Points on a hilly landscape, in no order, each with its height.
From any point a ball takes the steepest step (drop divided by distance) to one of its 2 nearest points. It stops when none of these is lower. Distance is the straight distance between rows; heights are no part of it.
Semot: [110 121  62  60 120  93 116 126 111 135 106  87  75  90 144 124 115 119
 104 140 116 118  92  85 118 119 109 109 105 111  98  72 111  68  89  82
 114 105  82  94  85  96]  (h 467)
Lifig: [ 59 113  83 104  87 103  88 129 101  89  96  64  98  96 121  81 109 112
 119  73  93  80 102  70 112  94 144  96  93  94  72  86  87 115 115 119
  92 100 109 111 130 124]  (h 614)
rula: [102 122 147 122  88 111 110 112 104  80 129 131 106 113  90  98  87  89
 109  77  90  75 101 123 126 102  58  78 102  91 113  94 111  89 122 105
 103 113  73 140 110  74]  (h 280)
pel: [ 93 113  89  75 113  99  89  89  93  83 101 127 106 134  89  81 102  55
  85  87  97  94 117  69 130  98  98  98 114  94 121  67 101  87 126 118
  85 104  62 119 119 128]  (h 435)
duk: [ 91  94  96 105  83 125  89 147  84  68 142  89  83 102 109 115 111  69
 144  83  97  90  78  87  50  98 146 103  84  82  70  81 128  52 126 131
 112  75 121  58 112 111]  (h 666)
selu: [124 120 110  83  99 104 104 137  90  85 154 132  90 125 106 103 119 104
 124  95  64  91 116  78 133  96  98  91  98  60 117 124 135  88 101 139
 104  83  98  66 118  89]  (h 611)
ziri: [ 93 104  77  91  70  96  67  81 104  95  89 103 101 131  95  39  94 108
  65 102 120 103  80  69  56 110  74 106 104 128 119 115  92 122 122  74
  78  89 106 140 116  82]  (h 720)
rog: [115  61  85 109  80 125  53  41 127 119  86 113 128 114 115  72  88 130
 108 108 115 105  93 105  97 130 123 112 116  89 127 102  86 131  81  89
  71  75 115 129  78 102]  (h 656)
bos: [ 82 101  94  78  71  92  87  76 101  85 110 117  75 115  80  92  82 106
  81 122  99 128  56  85  82  93  93 124 104  94  88  89  82 103 134  61
  98 124 109 135 124  80]  (h 444)
zome: [ 95  96  98  91  83  90  92 155  49  65 106 107  83 107  91  98 105  70
 116  99  75 117 110 100 116 103  87  84  66  88  59  89 115  85 115 156
 108  91 111  60 104  86]  (h 724)
toz: [102  81 102  86 119  57 103  63  96  90  69  82  98 106  94 111  58  72
 102 121 101 148  94 107  88  99 123 117  94 117  90  78  54  77  96 111
 112  82 111  68 110 131]  (h 493)
Vuk: [100 105 108 100  89  79 111 124  96 110 131  67  88  64  96  76  88 124
 107  82 127 122  85  95  84  96 109 100 104  95  67  98  92  89  88  95
 140 123 107 140 126  94]  (h 564)
vofi: [109  79  62  86  88  97  66  68 109 107 104  98  97  97 125 131 124 119
  91 160 117 153  82 102  80 110 123 123  97 109 108  73  76  85  87 100
  76  77 118  53  85 102]  (h 556)
buf: [ 78  89 108  98  90 114  91 140 100  80 130  73  82  79  99  87 116 105
 131  86  79 102  72  80  84 102 137  82  88  79  50  90 103  88 109 131
 119  99 133  90 130 104]  (h 640)
viv: [109 104 118 103 101 103 131 126  83  95 121  90  81  82  84 142 112 100
 126 118  51 112  84 118  81  81 120  90  69  96  70 119 130  98  96 101
 105  77 132  47  90  96]  (h 429)
Ligo: [ 88 118 133 108 104  81 139  94 106 113 131 110 112  87  99 109  71 109
  96 121  80 131  94 116 116  65 138 100  83  89  49  93 109 125  93  93
  70 127 104 128 122  98]  (h 443)
befu: [ 97 102  97  93 112 102 101 130  97  83 102 122  87 101 106 135 111  66
 100  93  94 121 110 121 130  89 133 112  91  94  84  63  85  80 132 117
  95  88  75  82  87 130]  (h 259)
tov: [ 86  75  82  96  53 109  57 121  70  93 101 110  77  85  87  97 120  88
 102  91 103 121  78 103  83  87 134 114  83  87  75  91  70  98 144 100
 115  57 136 100  99  88]  (h 487)
teron: [107 109 112  95 106  83 130 133  60  91 116 134  90 107  83 128 111  55
  83 110  98 150 122 139 119  72 115  99  94  89  58  70 123  63 125 133
  89  91  95  87  86 100]  (h 372)
zabar: [118  87  68 110 102 104 113  63 127 110 104 101  90  96 106 142 114  89
  96 123 104 133  95 110  66 105 111 119 133  94 115 106  81  85  72  88
  86  85 101  64  73 120]  (h 521)
neba: [107 124 145 137 110 112 143  97 116 121 138 107 116  61 116 100  98  98
  81 103 122 103 115 110  82  99  83  98  88 130 146 106 133  91 106  92
  85 122  83 152  86  79]  (h 383)
mizo: [102 120  98 130 109 101 107 128  86  93 114 107 100  70 105 106 114  81
 106  70 105 110 144 103 103  75 147  99 113  82 102 101 119 111  92 143
  86  79 106 108 103 105]  (h 255)
zupu: [116 109  79  81 104 109 104 109  93 103 122  79  99 117  97  77 112 132
  98  81 111  61 106  72  75  85  62  99 128 100 115 119 114  78  72  98
 110 104  89 119 124  84]  (h 341)
Taru: [109  89 129 114  90  94 112  75 112 136  85  98 108  68 119  99  86 106
 104  91  97 125  96 122  89 113 147  87  97 103  78 114  79 139  84  85
  92  93 116 133 103 108]  (h 298)
tak: [118 117  98  76 102  99  66  81 131 116 101 109  98  97 122 105 109  78
  74 122 120  84 101 105 140 103  82  96  98 102 140  90  79 115  85 113
  91  93  53  87  95 109]  (h 553)
Senap: [ 68  90  82 119 109  88 103 107  90 112  53  60  97 106  72  97 116 116
  85 110  74  66 115  82  91  81  89 101  82  96  90 116 102 140  85  86
  97 123 108  65  88  94]  (h 522)
guzon: [ 88 104 112  98 113  92 144 112 100 102 109  97  98  88  99 139  97  86
  98 127  76 115  87 114  87  83 125 105  85  96  85  96  95 103  91  91
  95 126 101  82 100 107]  (h 479)
vame: [ 60  87 105 121 125 110  90 107  98  99  65  76 105 128  83  87  78  88
 105  81  77  58 122  95  95 101  77  89  89 109  92 107  88 115 103 114
  97 117 108  87  97 116]  (h 555)
som: [100  99 115 109  85 101 113  94 105  86 108  96  89  91  92 131  91  74
 110  99  99  80  70 114  92 108 103 118 103 137 106  97  66  74 130  83
 142 113 108 115  90  91]  (h 322)
Rudol: [105  99  88  81  88  96  81  79 104 103  63 100  96 135  70  68  93 114
  68 109 135  99  93  88  75 101  40 113 101 114 131 102 104  91  94  61
 103 116  95 116 101  81]  (h 740)
zofe: [134 110  82  92 120  98 112 115  97 109 109 111  95 125  96 115 109 117
 135  80  76  96 130  81 108  99  87  97 131  70 115 109 115  75  73 126
 106  85  87  60 107 106]  (h 639)
setef: [ 88 108  79  88  86  77  73  86 108  64 109  90  94  92 114  96  93  57
  90 111  98 123  77  77  80  86 155 128 100 108 119  77  69  77 111 121
  93  85  97 105 122 124]  (h 343)
lor: [100  99 143 122 104  85 130  90  95  89  86  95 105  82  90 110  68  75
  89  74 113  99 101 134 106 116  89 102 103 137 100 102  76 104 119  76
 125 115  92 142  76 110]  (h 217)
bele: [122  68 101  97 115 105  92  56 112 124  42 142 112 139  81 112  85 109
 100 103  82 137 124 127 124 113 103  98 111  81 100  94  91 106  87  95
  86  96  78 117  80 109]  (h 565)
kebuf: [ 77  88  95 128 103  74 116 122  64  74  84  91  98  83  87  93  85  48
  87  98 120 118 102 111  43  78 150 107  96 120  82 105 104  89 139  88
  83  84 136 126  84 104]  (h 793)
lenu: [ 80 101  82  98 105  88  80 106  98 119  84  60  90  72 108  91 114 134
  75 134 124  88  98  78  72  96  73  88  94 134  76 101  98 101  85  96
 116 131 118  99  86 112]  (h 464)
Dori: [ 86  91 123 105  94 106  79  99 117  83 120  90 112  89 119  74  85 147
 109 114  80  93  43  86 118 138  65  96  89 102  93 110  86 125 114  87
 121 124 113  97 125  87]  (h 601)
fabav: [ 62 115  82 104  86 103  81 108 117 103  97  93  83 104  98 100 124 110
  84 114  76  88 100  86 110  70 142 116  94  88  77  97  84 125 108 100
  84 137  90 118 106 125]  (h 583)
Muzik: [ 91 118 105  93  98  75 118  82 111  79 124 108 117 108 120  61  84  99
  88 105 109 107 107  74  98  80  82  76 103 102 112 102  96  70  65 136
 105 118  64 118 140 111]  (h 187)
pode: [ 91  86  82 100  63  88  70  86  83  64  96  97  93 105  84  89 109  43
  93  87 113 124  82  99  94  85 125 129  93 102 118  72  70 100 137 103
  91  60 120 105 107  92]  (h 424)
budi: [ 92  89  83  68 102  75  75 102 114  93  82  63 101 125 117  65 109 120
 120  94  97  72 107  97 154 122  97  95  90  86 111 106  83 121  67 125
  89  96  95  68 113 144]  (h 651)
Firu: [110  70 106 105  76 132  81 117  98  79 126 127  88 108  71 109 117 118
  99  90  88  97  77 101  63 121  40  89 119  80  65 112 106  77 126  97
 124 113 115  82  91  55]  (h 69)
konef: [ 92  93  81  75  78  82  92 109  81  98 104  80  81  76 103 100 112 103
  98 101 114 131 101  99  89  89 128 109 103 113  66  89  63 100 102  92
 119  93 117 125 112 103]  (h 532)
moz: [106  84 122 140 102 108 109  84  97 131  83 105 136  72 103  94  94  95
  98  91  83  98 118 128  83 116 119 104  75 113  99 120 101 163 111  82
  84  87 121 112  72  79]  (h 175)
Vos: [102  88  92 100  96 115  88 117  68  73  99  88  97 121  94  83 110  74
 127  61 102 109 107  72  87 107 150 127  79  68  98  95 118  95 132 113
 101  46 136  85 107  93]  (h 702)
Lala: [ 92 107  62 126 101  92  84  88  91 117  76 112 108  82  97 103  96  81
  66  90 126 105 119 108  81  71 119  98 105 116 102 109  72 120  99  90
  94  97 102 138  75 119]  (h 476)
puzug: [ 65 107 111  96  88  79  96  62 116 109  83 116 106 118  80  96  65  92
  64 116  84 113  80 112 102  77 106 105  97 100  86  81  71 118 109  59
  80 133  86 133 106  99]  (h 495)
Bil: [107  90 100  89 147 126 130 129 109 113  85  84  84 116 105 128 108 148
 130 124  93  66  88  82  85 101  49  97 101 119  98  95 133  66  80  54
 120 128 104  77  90  96]  (h 226)
tiv: [106 111  82 101 131 128 130 121  96 126 122  94  78 111 105 120 112 117
 123  86  88  50  95  77  73  88  75  83 124 100 120 109 144  66  62  79
 112 117  84  87 108  97]  (h 286)
suduk: [118  58  93 104  88 106  75  51 125 116  77 135 118 123 100  99 107 136
 108 120 104 141 122 115 118 102 136 107 114  75 118  88  92 129  68 101
  50  93  92 116 102 108]  (h 616)
gavo: [112 126  54  81 118  76  93  84 104 127  89  88 103 128 141  68 111  98
  66 123 133  88 116  67  94  92 137 115 126 117 114 105 122 102  92  80
  65  84  96 100 101 133]  (h 478)
zoso: [107 113  87 110 122  97  95 122 105 120  88 106 109  91 107  99 115  82
  95  56 124  87 143  94 130  85 139  94 129  96  93  97 103 105  99 117
  99  95  66 126 101 138]  (h 370)
mipu: [122  77 129  88 115  85 101  39 110 110  65 103 132 112 118  79  55  98
  84 108 118 106  92 113  97 124  58  98 101 124 117 108  76  95 103  85
 107  95  87 128 105 107]  (h 399)
Pav: [108  80  86 125  88 117 100  73 116  92 131  89 110  73 114 138 101 108
 112 114  96 126  73 107  60 101 130 108 115  97 110 129  95 106  78  82
  87  70 130  88  90  90]  (h 472)
lifo: [130  75  69  78 102  79 103  64 114 118  93 110 100  83 128 135 107 133
 100 154 110 164  95 116  93  93 117  87  94  99  82  82  72  94  44 120
  69  96 123  58  98 111]  (h 580)
Guno: [119 104 111  72  83 127  76 101 124  84 110 111  90 109  96 112 111  91
 114 101  99  78  80 108 129 122  87 107 106  76 144  99  88 100  94  89
 117  93  80  71 105 101]  (h 581)
Pobos: [ 66  87  88 115 107  85 102 120  80  89  85  77  84 107 118  96  91  84
 111 113 117 126 108  92  49  98 163 112 107 117  56  66  95  74 162  92
  86 105 144 132 104 117]  (h 831)
mezor: [ 99  76  88 109  73 122  48  65  96  75  99 109 101 110  83  66  98 109
 115  96 107 101  74  88  75 118  86 107 110  91 121 105  90 125 105  90
  84  67 121 112 103  87]  (h 692)
Mufi: [120  93  67  78 113 104  76  85  98  96  81  84  94  83  90 104  95 116
  80 116 132  92  78  87  72 107  23  94 113 111 125 108  96  86  54  91
 113  99  94  91  95  78]  (h 753)
tadol: [ 86 101  96  99  86  91  80  90 107  80  74  94 102  97  98  70  88  83
  80  85 107  99  95  97 116  93  59  82 103 131 109  80  48  74 112 121
 125 126  74 126 112 106]  (h 335)
Maso: [ 86 113 104 116  80  96  79 100 114  93  98  95 109  80 108  74 104 126
  88 107  87  83 112  89 100 106  40  72  92 123 113  97  93  91  87 120
 118 149  89 110 115  93]  (h 292)
rut: [ 95 105  90 113 113  81  98  86  83  61 116  88 111  90 100  73  87  73
  92  76 108 111 121  87  75  85 104  91 118 106  96 107  93  87  80 154
 105 111 103 112 111 103]  (h 59)
Zitob: [109  89 116  91 103 120 115  98 108 122  51 139  89 121  87 124  80 101
 103 119  82 122 109 136 150 110  50  96  90  90  92  89  90 118  95  80
  98  94  76  89  75  87]  (h 514)
satu: [ 96 109 125  92  88  86 110  86 115  76 119  90 115  90  88  51  64 128
  90  92 111  93  92  98  98  97  26  83  92 121 115 117  99  83  60 109
 127 117  79 107 145  97]  (h 249)
Zivu: [103  76 102 102 127 142 105 114 129 108  66  86  93 113  88 124  99 139
 128 101  81  51  78  96 106 127  54  94 104  95 108 118 136 104  90  56
 126 115 112  59  70  76]  (h 159)
Keva: [ 67  86  82  97 122  91 118  84 104  87  95  95  88 143  87 110  83  91
 117 117  88 115 100  82  65  88 144  98 118 100  71  81  99  67 126  88
  79 123 119 125 118 133]  (h 864)
Pafoz: [ 90  95 135  86  88  71 121  87 102 145 106 106 104  72 114  94  73 127
  82 117  92 148  89 126 114  85 145 111  78  93  67 122  93 150  86  91
  78  86 120 105 129  96]  (h 374)
mev: [103  73 100 113  90 125  92 117  86  94 100  97 112  87  64  92  96 139
  94  75  95  96 100 107  68 101  53  86 112  98  79 130 105 110 109  81
 126 104 129 105  92  72]  (h 163)
kuve: [ 87 119  78  93  97 127  94 132 103 103 119  97  75 125  98  94 132 110
 111  80  87  38 116  69 109  88 119 106 102  83 117 111 135 115 101  93
  91 100  97  82  99  97]  (h 544)
Lorod: [ 87 127 111  83  76  72  99  88  98  61 117  93  81 102  81  92  72  74
  85 105 102 103  72  99  91  85  76 106 103 115 107  80  60  75 119  95
 122 119  92 119 121 109]  (h 387)
lupu: [114  73  76  81 102 116  72  82 120 133  41 108 107 120 103  76 125 134
  98  96 147  86 112  78 120 133  65 107 118  95 100  96 101 108  75  89
  93 106  99 121  62  95]  (h 593)
Litub: [126  96 125 127 103 103 120 124  75  90 130 121  96  84 108 130 113  81
 113 107  83 120 121 106  81  87 134  99  72  76  98 112 128 102  95 141
  81  72 124  66  94  92]  (h 367)
nub: [103 107 113 106 137 108 128 121 120 116  89 123  94 119 106 153  99  73
 114 103  75  95 109 105 144 116 116  97 100  92  89  87  97  82 125  91
 103 106  84  76  78 123]  (h 124)
tuf: [101 104  83  79  61 121  52  63 132 104  79 105 104  93 101  73 107 120
  82 128 128  65  73  91 131 136  49 104  95 102 130  90  92 130  96  84
  95 113  74 127  87  70]  (h 615)
diru: [ 90  98 139  97 101 117  97 114 115  76 117  90 109  86  84 102  90 147
 132  89  55  89  63 105 108 103 111  81  91  73  73 117  84 125  92  82
 128 125 110 106 134 104]  (h 617)
Luz: [128  95  85 125  88 114 105 108 103  86 119 102  85  85  99 147 134 116
 116  90  90 110 102  97  70  81 151 104 122  63  96 130 107  93  67  97
  95  85 114  81  88 107]  (h 406)
Fuf: [105  98 138 128  83 133 123 118  88  82 127 121 106 103  88 103  75  98
 115  94  80 111  77 125 103 117  47  93  96  95  64 114 106  86 120 107
 128 119 108 103 114  68]  (h 176)
Didez: [ 81 119 138  99  88 106 125 129 116  99 133  77  98  83  85  94  94 138
 100  89  93  80  78 104  98  83  92  96  99 103  84 120  97 105  97  65
 129 139  82 131 134  87]  (h 589)
bugu: [ 81 106  59 112  96  98  86 118  78 150  77 121  97  88 116 102 116 127
  87 123 131 124 116  91  91  81 129  93 107 105  62  96  93 120 102  87
  74 106 121 143  83  95]  (h 524)
satam: [ 89 138  82 107 101 105 103 112  96  95 116 114 100 124 102 105 121  67
  78  87  91  77 102  81 108  87 117 110  97  94 122  85 137  94 138 108
  71  98  85  93 100  88]  (h 496)
Kup: [ 72  87 113 103  91 108  78  78 108 100  88  63 116 100  93  55  96 140
  83  93  86  63  67  88  93 113  86 112  84  99 109 137  90 141 110  70
 102 125 117  96 118  99]  (h 579)
zefa: [ 95  93 110  84  85  80 115  72 116 143  66 133  92 110  82  94  80 109
  54  97 119 114  99 120 128  74 121 115 115  95  90 102  81 120 111  53
  80 105  80 155 100 108]  (h 548)
tepuz: [136 123 143 106 121 115 141  94 117 129 109 116 112  93 120 109  95 123
  95 117  95  96 115 113 124 105  55  95  80 117 143 104 137 102  92  73
  93 126  84 112 101  71]  (h 436)
Babo: [120 103 125 124 102 111  88  98  94  87  90 103 113  97  83 108  81  76
 115  73  61  67 122 132 125  97  75  86  87  82 132 123 102 135  86 127
  99  64  98  48  86  93]  (h 687)
pab: [ 95 113  90 147 103 102 125 101  96 116  97 101 111  70 102 128 106  91
  85 112  93  96 117 106  48  85 132  88 120 118 103 118 116 106  96  95
  87 103 107 121  78 103]  (h 409)
Nutov: [ 91 136 119  89 106 104 113  98  94  64 120 121 120 121  88  70  75  67
 100  67 102  68 101  98 136  97  72  86 111  81 141  89 120  89  96 128
  80  91  56 110 122 108]  (h 368)
movo: [ 43  99  87 114  79  89  88 109 107 100  78  67  93  90  73  76  96 102
  69 110  70  80  93  91  78  85 111 107  88 103  79 123  88 148  98  65
  94 125  99 101 117 114]  (h 549)
dupof: [ 81 128 121 111 123  92 149 103 108  55 128 135 103 125 108 137  82  56
 105 125  54 125  91 101 113  78 124  94  83  97  84  74 126  67 117 128
  66  94  81  71 110 120]  (h 535)
bure: [121 117 126  68 118  86 152  86 109 149  95 124 101 114  90 101  98 101
  57  97 140 109 112 111 142  87  97 108 113 109  99  97 111  99 109  63
 108 106  64 137  93 102]  (h 597)
Rab: [117  74  98 146  97 118  89  72 100  98  97  81 128  72  98  90  80 131
  94  84  94  82  97  96  49 101  67  93 109 100 121 151 120 136  85  80
 106  95 126 101  83  77]  (h 260)
vubil: [115  91 116 143 106 112 130  88  98  98 118  79 117  51 113 120  84 108
 106 108 108  84 110 114  53 119  88  85 108 141 119 127 115 111  82  98
 120 113 122 102  91  96]  (h 339)
Kupo: [ 86 126  81 116 107 115  83 145  87  67 125  87  79 113 120 117 131  80
 126 124  76  70 105  73  71  92 129  88  80 105 101  83 115  59 113 131
 103 108 107  55  98 107]  (h 691)
Seke: [110  91  63  89 104 113  71  65 127  89  87 101 105 121 105 106 119  97
 124  98 128  78  89  84 110 132  84  99 143  94 113  68  75  77  93 110
 108  96  81 110  83 104]  (h 607)
Tufu: [111  91  77  99  89  87  72  72  94  57  96  93 112 102 106  75 104  62
 125  91 102 127 119  94  55  88 137 112 117  98 104  88  82  71  80 163
  86  72 103 105 114 116]  (h 228)
por: [101 126 109  98  98 119 108 145  74  84 157 102  81 124  97  87 117  89
 118  72  73  51  96  70  92  67 102 115  76  72 135 124 150  96  97 111
 102  66  98  67 120  87]  (h 582)
pavas: [ 82 100 101  98  92  63  83 105  87  91  76 119  84 122  83  74  90  91
 105  79 118 115 111 105 130  91  95  89 112 111  60  72  44  89 124 112
 122 121  79 155 117 113]  (h 394)
Remu: [108  83  87 105  84 119  79 116  99  99 114  97  97  49  87 129 135 123
 116  83  84  88  82 106  69  99  76  99 117  94  87 145 102 123  66  87
 131  97 128  81  85  86]  (h 241)
beda: [ 92  91  81 104 103 106  99  84 115 110  85  86 100 105 106 107 121 129
 100 111  91  74 102  83  83 105  94  95  99 107  89 113 117 106  89  78
  90  95 112  88  81  85]  (h 492)
ture: [122 115 126  84 125 105 123 115 112 115  85 119 100 116 115 112  90  98
 105 107  95  98 120 105 157 122  39  82  87 104 114 109 119 110 100  98
 112 120  62  82  82  96]  (h 477)
vovaz: [114 105  98 123 123 101 130 111  61  81 114 108 101 117  78 105 104  91
 121  77  77  86 136 103  70  91  78  88 115  91 104 105 138  76  92 146
  88  83 104  72  90  89]  (h 669)
par: [113 121  53  66 111  92  69  91 115 124 101  94 104 108 125  88 140 105
  92 112 138  75 115  84 139  95 110 114 111 100 137 100 116 107  82 108
  88  70  77  90  79 113]  (h 525)
zapev: [116  97  98  77  98 102  90  92 110 131  68  96 101  98  92  91 105 102
  84  76 152  93 113 106 128 124  76  97 129 100 117  95  87  96 104  68
 114  87  86 149  80 103]  (h 563)
Mabeb: [ 76  65 109 128 104 117  84 110  78  86  96  83 105  99  99  84  86  78
 121  82  79 112 107 100  87 124 145 114  79 102  71  97 121 114 143 110
  84  86 146 100  91  86]  (h 657)
febek: [124  92  73  80  90 108  84  79 126 101  95  95  90  83 114 130 109 121
 119 123 124 103  65 116 114 151  71  96 128 114  97  74  63  81  80  85
 135 111 101 101  66 101]  (h 630)
zel: [100 106 136 104 115  75 141  65  93 103  90 111 120 108  82 102  56  84
  82 100 108 121  96 131 126 101  68 102  82 118 118 102  88  97 110  90
  99 113  90 112 104  90]  (h 324)
pid: [ 90 117  69  91 117  81 105  99 102 104  97  73 107  99 127  90 105  61
  80  95 124 107  99  64  76  78 152 109 115 119 122  88 106  80 115 110
  79  82  91 102 117 145]  (h 413)
lam: [123 108  74  98  92 100  55  54 135  98 110  99 119  97 132  92 125  90
  97 108 120  82  83  86 111 131  98 108 125 108 156  84  87  92  83 132
  80  90  54 121 103 112]  (h 578)
gis: [ 99  89 109 104 105 121 109 133 102  88  81 112  90 146  76 151 110  88
 134  89  52  97 112 122 109 102 120 103  84  64  68  89 103  77 127 109
 102 111 105  45  86 123]  (h 172)
Lekav: [100  84 111  96  82  96  52  83 118 108  59 104 111  88 105  79  92 124
  91 104 107  84  90 115 140 137  38  88  79 104 118  89  72 119 121  98
 103 104  98 107  94  94]  (h 629)
vam: [122 129 102  88 100 111  89 109 107 108 133 107  87  89 100  95 121 121
 108  96  94  60  76 102 151 115  76 102  86  70 146 118 138 128  95  75
 100  92  80  71  88  84]  (h 606)
zegu: [120 101 104  85 100  85  96 105  94 105 100  77  93  79 108  72 113 112
 106  83 106  75 113  95 136 115  93  98  89  83 127 132 114 127  78 108
 115  82  95  61 101 111]  (h 628)
zego: [ 75  66  92 127 113 113 103  98  86  78  79 106 105 138  84  78  84  87
 117  68  86  88 124  84  76 109 111  91 108  99  82  93 107 106 123 104
  81  92 112 129  83 105]  (h 604)
pud: [105 119  73  76 106  74 102 118  88 117 122  80  86  81 130 104 131 134
  94 158 112 107 102  63  97 102  88  90  93 137  86  91 118  87  81 107
  96 114 114  81  98  83]  (h 445)
vugun: [111  97 116 116 106 122  93  97  88  77 100 115 116 124  83  97 106  58
 123  71  79  81 105 113  83 118  70  90 101  89 121 110 102  93 122 135
 111  87  97  72  94  79]  (h 700)
mig: [ 97  91  72  91 105 107 101 156  70  95 100  89  78  94  94 137 134  86
 114 109  76  87 116  95  96 102 108  89  90  95  77  87 106  82 106 137
 122 113 104  48  69 103]  (h 708)
bod: [116 104 132 111 123 107 128  98 112 121 108  97 114  81 115 126 106 106
 115  57 110  92 118 114 134 116 133  95 122  83 100 121 111 103  79  97
 107  90  76 114  99 104]  (h 453)
neri: [131 110  97 107  87 110 102  95 108 101 134 101  92  33 111 120 112 106
 102  87 125  98  80 126  69  95  78  89 123 109 104 129  74 102  56  97
 135  89  95  96  88  87]  (h 296)
zibag: [112 109 104  93  81 100  65  80 123 147 103 120 102  63 118  89 102 141
  83 124 132  84  89 114 141 113  38  93  94  86 129 105 109 142  74  88
  87  92  77 100  97  69]  (h 600)
kena: [114 120  92  85 100 100 115 111  84  91 132  90  97  91 100  71 102 112
  87  91 140 113  99  78  79 106  65 102 116 123 129 105 124  72 106  85
 120 105  96 120 123  54]  (h 388)
laka: [ 96  88 123 105  96  90  89 127  71 103  79  95 101  84  79  80  92  80
 105  57  90  77 130 135 138 104 100 101  91  74 109 108  93 152  93 109
 130  82  96  68  89 114]  (h 655)
dol: [ 75 107  93  88  97  76  94 126  82  74  77 108  77 117  64 108  88  75
 111  83  93 103 108 114  98  88 121 101 101 113  44  56  72  69 157 121
 120 112 117 132 101 116]  (h 471)
Mib: [ 73  82  82 108 121  86 113 114  68  60  85  80  95 124  86 100  91  61
  92  82  89 105 122  99  64  86 144 131 103  99 101 109 118  93 116 104
  87  60 127  77  85 115]  (h 748)
diro: [ 95 104  83  67  94  98  86 106 118 135 111  82  88  99 136 113 125 107
 108 150 126 106  83 104 162 120 141 113  75 111 112  79  87 102 101  74
  96  87  92  75  94 115]  (h 494)
bef: [119  91  94 123 118 123 122 119 102  98  93 104  96 113  79 152 109 104
 130  76  60  95 121 120  71  87 132 108 113  67  83 124 108  78  83 106
  90  99 108  46  86 133]  (h 310)
Nutu: [111  95 103  79  95  86 104 129  76 160  74  95 107  81 116  84 112 125
  93 103 144 126 133 105 126 100 121 102  73 109  75  89 105 129 114  89
  96 104 121 136 107  92]  (h 557)
Velu: [125  91 124  90 108 129 115 103 103 136 101 109 113  92 104  99 109 102
  97  68 153 116 129 125 109 123 103 103 123 100 113 106 124 100  97  84
 118  74 106 131  88  83]  (h 518)
sig: [118 117 113  76  88  96  91 110 104 152  99 105 118  83 117  65 115 131
  76 110 131 101 109  97 147 107 100  93  86  94 122 106 124 138  98  89
  93  99  88 118 109  84]  (h 584)
neduf: [101 124 104  66  90  77 120 107  76 119 112 108  82  97 110  87 111 112
  81 137 125 127 111  84 108  79  54 109  83 133 113  91 124  82 101 103
 108 109  95  88 112  65]  (h 423)
lusur: [114  71 109  61 107  71 105  45 104 122  58  89 113  86 113  92  63 116
  86 117 118 118  82 104 100 112 100 102  91 122  82  93  46  96  76 107
 117  97 106 102 110 117]  (h 448)
Kedil: [ 93 106 117 102  95  99 127  97  81  65 127 139  81 125  80 145  84  45
  96 115  77 149  79 124  97  79 131 111  80  84  62  73  93  49 141 131
  98 104  93  81  92  96]  (h 461)
zaf: [105 111 133 146 110 104 125  83  95 111 121  97 141  70 130  93  95  80
  97  95 101 107 125 105  93 121 118 103  80 116 136 102 124 129 106 115
  84  89 115 123  93  76]  (h 300)
mati: [ 73 118 143 123 135  93 142 118 101  83 113 105 127 143  94 119  70  77
 102 105  41  97 105 107 125  68 121  81  80 102  82  93 124  90  97 104
  74 136  81  74 134 128]  (h 474)
sev: [ 85 102 149 101 125  77 145  89  95  85 110  99 132 131  88  82  60 107
  86 105  67 109  93 120 131  82  76  90  86 106  89 112 114 109  87  95
  80 124 107  91 113 102]  (h 400)

Where does a ball stop that starts at each point below?
vovaz | Firu
Rudol | moz
tuf | Firu

Call two points neighbours if one is among the 2 nearest of the other. Go from one point of each pair to the other, from neighbour to neighbour, staying as low as possible. Name the highest point that can't be avoided.
setef / mizo | bure
mizo / moz | guzon
lor / pud | par
lor / rut | Lorod
